Each row is a point on a landscape with many valleys, with its height.
A ball rolls from a point to the lowest of its 2 nearest points, and stops where none of them is lower. Distance is the straight distance between rows; heights are no part of it.
K922 h=373: 87; 95; 112; 72; 125; 67; 64; 107; 109; 136; 116; 94; 76; 136; 116; 137; 103; 124; 99; 64; 106; 115; 97; 110; 92; 120; 105
K917 h=663: 114; 109; 63; 113; 96; 75; 90; 108; 115; 132; 113; 91; 73; 106; 121; 95; 129; 93; 63; 77; 84; 110; 94; 79; 106; 89; 104
K883 h=723: 121; 98; 54; 120; 82; 88; 92; 101; 108; 132; 94; 102; 89; 88; 101; 93; 146; 87; 61; 98; 75; 118; 89; 75; 110; 85; 110
K137 h=295: 50; 102; 119; 83; 92; 127; 97; 97; 90; 76; 114; 97; 117; 110; 95; 86; 93; 128; 67; 97; 105; 72; 108; 116; 106; 115; 109
K37 h=634: 61; 129; 111; 105; 122; 76; 66; 94; 97; 81; 116; 88; 99; 127; 114; 80; 96; 115; 84; 79; 125; 86; 105; 97; 107; 91; 105
K851 h=182: 85; 124; 99; 99; 98; 93; 124; 108; 106; 84; 150; 73; 73; 108; 124; 81; 76; 121; 80; 69; 95; 76; 96; 98; 94; 120; 81
K44 h=572: 100; 128; 79; 128; 96; 93; 106; 97; 97; 91; 120; 92; 93; 103; 117; 65; 100; 95; 77; 82; 99; 92; 107; 77; 106; 78; 88
K123 h=577: 100; 99; 115; 75; 104; 88; 103; 123; 108; 106; 145; 78; 71; 117; 125; 125; 55; 121; 96; 74; 86; 104; 98; 102; 76; 130; 87
K524 h=522: 96; 107; 112; 102; 144; 82; 82; 90; 102; 95; 38; 122; 102; 115; 87; 110; 142; 80; 122; 106; 146; 94; 109; 115; 115; 73; 124
K5 h=520: 75; 131; 78; 117; 82; 112; 134; 98; 95; 83; 131; 79; 87; 98; 112; 56; 96; 122; 61; 83; 92; 68; 100; 100; 107; 102; 87
K556 h=307: 105; 137; 111; 135; 116; 104; 92; 92; 93; 67; 122; 95; 114; 112; 117; 50; 61; 82; 115; 82; 130; 92; 110; 77; 103; 70; 75
K356 h=180: 129; 125; 120; 124; 121; 97; 92; 99; 103; 80; 109; 103; 117; 114; 110; 73; 63; 76; 133; 91; 122; 103; 114; 82; 107; 68; 79
K64 h=85: 143; 105; 132; 104; 116; 99; 116; 109; 111; 83; 93; 107; 109; 104; 105; 109; 46; 76; 159; 118; 109; 107; 110; 103; 92; 79; 77
K54 h=515: 99; 111; 103; 122; 120; 105; 94; 78; 93; 90; 38; 123; 128; 96; 74; 81; 128; 79; 122; 119; 135; 98; 111; 101; 123; 61; 114
K328 h=485: 115; 132; 72; 151; 90; 104; 116; 94; 91; 83; 118; 99; 106; 90; 113; 49; 82; 86; 93; 86; 102; 98; 112; 69; 101; 70; 74
K207 h=521: 110; 69; 71; 90; 69; 113; 88; 109; 105; 145; 101; 98; 80; 79; 95; 118; 150; 105; 57; 103; 63; 111; 72; 104; 100; 148; 122
K156 h=191: 140; 100; 120; 95; 112; 94; 110; 111; 112; 99; 93; 111; 106; 106; 106; 114; 68; 80; 141; 110; 101; 112; 110; 95; 94; 82; 86
K995 h=796: 106; 104; 52; 144; 58; 110; 117; 87; 90; 104; 99; 100; 113; 72; 88; 71; 120; 91; 75; 113; 76; 108; 99; 73; 104; 78; 87
K133 h=426: 108; 85; 107; 95; 91; 119; 116; 91; 91; 87; 69; 113; 123; 74; 75; 110; 106; 89; 132; 135; 101; 101; 98; 110; 102; 93; 106
K490 h=514: 100; 106; 90; 122; 79; 118; 109; 89; 91; 89; 94; 107; 130; 86; 90; 77; 93; 91; 97; 120; 96; 101; 109; 88; 109; 74; 90
K184 h=586: 128; 80; 65; 115; 78; 94; 96; 85; 100; 126; 71; 113; 109; 69; 73; 104; 151; 78; 109; 125; 80; 125; 85; 81; 113; 84; 113
K632 h=477: 110; 95; 92; 122; 70; 116; 115; 92; 91; 89; 90; 109; 130; 75; 83; 85; 86; 89; 119; 135; 90; 109; 105; 88; 98; 79; 87
K487 h=216: 64; 95; 122; 82; 86; 134; 104; 100; 87; 75; 104; 103; 125; 99; 88; 91; 84; 121; 84; 114; 103; 76; 109; 119; 104; 109; 110
K518 h=316: 123; 81; 110; 72; 110; 100; 107; 108; 107; 116; 84; 111; 95; 93; 91; 137; 98; 92; 125; 111; 89; 114; 99; 112; 93; 109; 107
K507 h=465: 113; 77; 75; 90; 78; 99; 93; 109; 111; 137; 105; 99; 81; 88; 102; 116; 132; 100; 63; 98; 67; 111; 82; 94; 100; 123; 111
K309 h=401: 109; 80; 91; 84; 86; 104; 97; 110; 106; 119; 102; 103; 95; 89; 98; 122; 112; 98; 82; 104; 77; 108; 93; 100; 98; 115; 112
K40 h=553: 93; 113; 89; 124; 96; 110; 93; 89; 90; 93; 86; 111; 128; 94; 88; 68; 109; 90; 90; 108; 107; 98; 111; 85; 114; 67; 103
K274 h=495: 99; 92; 115; 92; 138; 99; 103; 83; 93; 86; 36; 122; 112; 109; 86; 116; 141; 83; 130; 111; 136; 86; 102; 115; 111; 87; 121
K425 h=411: 109; 143; 85; 152; 105; 104; 108; 90; 89; 72; 125; 93; 104; 97; 120; 41; 72; 84; 97; 77; 121; 91; 112; 70; 100; 72; 71
K577 h=96: 81; 90; 134; 72; 106; 130; 107; 99; 90; 74; 89; 109; 123; 95; 83; 108; 76; 109; 114; 123; 106; 84; 108; 126; 101; 105; 105
K625 h=460: 109; 81; 115; 87; 126; 118; 125; 80; 85; 75; 41; 117; 120; 91; 81; 129; 129; 86; 142; 123; 128; 83; 96; 121; 103; 106; 116
K537 h=516: 118; 90; 101; 148; 78; 119; 122; 78; 92; 83; 68; 113; 136; 69; 74; 82; 73; 80; 159; 150; 107; 114; 115; 94; 96; 70; 73
K171 h=589: 76; 124; 110; 102; 114; 93; 90; 97; 98; 79; 126; 90; 105; 119; 118; 77; 86; 109; 86; 80; 113; 83; 107; 91; 105; 92; 94
K427 h=279: 133; 128; 124; 120; 140; 80; 84; 98; 110; 84; 88; 107; 108; 125; 107; 83; 73; 68; 143; 91; 136; 110; 112; 87; 112; 62; 88
K186 h=368: 89; 65; 101; 68; 99; 96; 72; 112; 99; 154; 108; 100; 71; 114; 104; 139; 126; 124; 66; 72; 85; 112; 87; 120; 95; 148; 117
K396 h=694: 54; 100; 116; 83; 109; 110; 78; 93; 93; 92; 98; 105; 113; 115; 93; 92; 119; 116; 76; 95; 112; 83; 107; 112; 116; 102; 120
K374 h=385: 76; 142; 84; 116; 104; 90; 122; 101; 105; 81; 143; 75; 73; 106; 122; 59; 95; 119; 76; 62; 103; 73; 96; 92; 103; 107; 83
K234 h=374: 52; 98; 112; 84; 85; 121; 104; 105; 93; 85; 125; 90; 100; 109; 102; 93; 97; 136; 53; 89; 93; 69; 101; 118; 100; 127; 108
K496 h=548: 94; 112; 97; 107; 123; 85; 75; 90; 100; 101; 53; 120; 109; 102; 79; 93; 143; 81; 102; 110; 127; 104; 110; 104; 121; 69; 128
K118 h=261: 130; 92; 118; 82; 113; 91; 107; 107; 111; 109; 88; 110; 102; 104; 98; 122; 87; 85; 131; 108; 97; 111; 105; 103; 96; 90; 99
K268 h=765: 97; 103; 54; 129; 70; 107; 106; 92; 96; 113; 95; 100; 106; 82; 93; 76; 142; 96; 58; 104; 76; 103; 94; 80; 111; 85; 102
K635 h=408: 115; 102; 126; 73; 125; 84; 92; 113; 111; 108; 122; 94; 91; 124; 116; 124; 67; 101; 123; 83; 101; 109; 106; 100; 90; 105; 95
K809 h=530: 98; 107; 86; 109; 88; 100; 101; 101; 102; 100; 113; 95; 100; 98; 108; 85; 106; 102; 69; 93; 87; 95; 101; 86; 105; 92; 100
K649 h=664: 103; 108; 88; 92; 104; 74; 94; 113; 118; 128; 135; 80; 65; 121; 133; 108; 99; 111; 77; 64; 89; 103; 92; 88; 93; 118; 94
K739 h=512: 105; 81; 79; 125; 51; 116; 113; 92; 91; 88; 91; 104; 121; 58; 74; 87; 91; 92; 123; 153; 90; 116; 97; 95; 86; 87; 88
K763 h=513: 84; 127; 126; 99; 122; 90; 93; 98; 101; 68; 144; 81; 101; 122; 126; 84; 60; 104; 110; 74; 117; 87; 100; 90; 94; 103; 82
K675 h=593: 110; 96; 79; 116; 89; 102; 94; 88; 96; 111; 76; 113; 120; 84; 81; 88; 135; 83; 96; 115; 95; 111; 101; 82; 117; 75; 111
K603 h=488: 86; 114; 98; 95; 129; 47; 48; 106; 112; 134; 114; 91; 74; 134; 120; 123; 118; 113; 92; 70; 117; 117; 98; 102; 98; 101; 108
K113 h=686: 113; 73; 114; 64; 100; 104; 104; 138; 102; 114; 106; 97; 72; 92; 99; 142; 57; 111; 106; 108; 80; 124; 93; 123; 70; 133; 108
K7 h=201: 89; 96; 139; 71; 111; 116; 103; 111; 96; 78; 103; 105; 111; 106; 97; 113; 64; 109; 116; 113; 101; 89; 110; 119; 95; 108; 101
K898 h=358: 108; 72; 111; 67; 105; 112; 104; 107; 96; 104; 79; 113; 101; 83; 80; 133; 111; 98; 121; 120; 91; 105; 93; 123; 97; 121; 118
K610 h=492: 107; 105; 123; 73; 123; 79; 91; 114; 111; 110; 142; 82; 80; 127; 126; 127; 60; 114; 115; 69; 101; 112; 98; 98; 80; 118; 86
K857 h=581: 100; 114; 81; 102; 114; 60; 69; 108; 117; 127; 119; 86; 71; 124; 127; 104; 120; 100; 76; 69; 104; 112; 96; 86; 99; 98; 106
K738 h=301: 99; 98; 135; 73; 114; 102; 101; 114; 102; 89; 117; 98; 100; 113; 106; 120; 58; 108; 117; 99; 98; 98; 108; 111; 92; 110; 95
K215 h=494: 121; 94; 109; 137; 95; 117; 124; 77; 94; 82; 55; 120; 137; 82; 78; 86; 83; 76; 162; 141; 120; 107; 111; 100; 107; 70; 79
K403 h=424: 112; 69; 108; 81; 109; 120; 130; 86; 79; 67; 48; 113; 111; 75; 73; 137; 116; 91; 153; 139; 114; 91; 90; 129; 89; 121; 117
K454 h=564: 123; 70; 67; 110; 63; 104; 104; 81; 91; 114; 77; 105; 110; 58; 64; 104; 148; 81; 126; 145; 78; 126; 81; 89; 105; 100; 107
K263 h=468: 65; 102; 93; 96; 85; 107; 105; 105; 105; 100; 122; 85; 86; 110; 109; 89; 114; 132; 47; 78; 86; 75; 97; 110; 103; 124; 106
K633 h=471: 105; 68; 89; 76; 81; 105; 89; 120; 109; 152; 112; 92; 61; 99; 109; 134; 116; 118; 55; 84; 67; 114; 81; 119; 85; 158; 113
K903 h=461: 114; 95; 115; 114; 105; 117; 118; 81; 95; 84; 57; 120; 131; 90; 79; 96; 98; 80; 141; 130; 116; 96; 106; 105; 113; 77; 95
K818 h=540: 114; 73; 79; 114; 55; 110; 112; 86; 91; 98; 79; 107; 113; 54; 66; 103; 114; 84; 135; 154; 86; 123; 90; 96; 94; 94; 97
K228 h=646: 114; 104; 84; 94; 86; 88; 117; 122; 117; 118; 139; 77; 62; 106; 129; 108; 86; 110; 74; 77; 76; 100; 91; 95; 86; 125; 89
K910 h=462: 110; 96; 98; 91; 92; 95; 98; 109; 110; 113; 112; 97; 96; 103; 109; 109; 100; 97; 86; 94; 82; 106; 99; 92; 99; 99; 102
K538 h=652: 102; 81; 114; 69; 96; 100; 102; 129; 103; 112; 122; 90; 75; 104; 109; 133; 60; 115; 91; 95; 81; 110; 100; 116; 76; 133; 102
K966 h=541: 76; 110; 81; 107; 79; 108; 114; 104; 104; 98; 121; 85; 91; 99; 109; 78; 113; 119; 52; 86; 88; 79; 97; 97; 105; 109; 100
K904 h=394: 84; 125; 111; 94; 116; 80; 102; 101; 110; 83; 158; 73; 79; 120; 135; 92; 70; 119; 100; 57; 106; 88; 91; 93; 86; 122; 80
K248 h=673: 47; 114; 123; 88; 121; 92; 65; 93; 94; 82; 104; 101; 110; 127; 101; 92; 110; 124; 80; 89; 123; 82; 109; 114; 112; 96; 115
K639 h=552: 107; 81; 88; 81; 81; 98; 104; 124; 112; 134; 121; 85; 63; 103; 116; 125; 97; 118; 61; 84; 68; 107; 88; 108; 83; 142; 103
K825 h=233: 77; 77; 112; 67; 112; 78; 63; 109; 99; 148; 113; 99; 73; 132; 107; 142; 114; 134; 82; 61; 98; 111; 93; 120; 92; 138; 109
K319 h=493: 107; 101; 108; 120; 120; 114; 113; 71; 92; 81; 33; 124; 133; 95; 78; 92; 122; 77; 140; 122; 135; 92; 107; 103; 118; 69; 103
K189 h=393: 110; 73; 107; 78; 98; 118; 119; 98; 87; 84; 66; 114; 108; 72; 72; 128; 107; 96; 139; 138; 100; 102; 90; 126; 92; 117; 115

Where does a ball stop that starts at each point below?
K898 | K64
K396 | K577
K44 | K356
K184 | K632
K883 | K825
K675 | K632
K113 | K64
K538 | K577
K496 | K903
K171 | K851
K639 | K825
K234 | K577

Call two points neighbours if one is among the 2 nearest of the other. Go from one point of each pair to the other, from neighbour to neighbour, staying as low as possible. Name the highest point that can't be avoided.
K825 / K356 | K44
K851 / K309 | K966
K632 / K64 | K537
K309 / K825 | K207
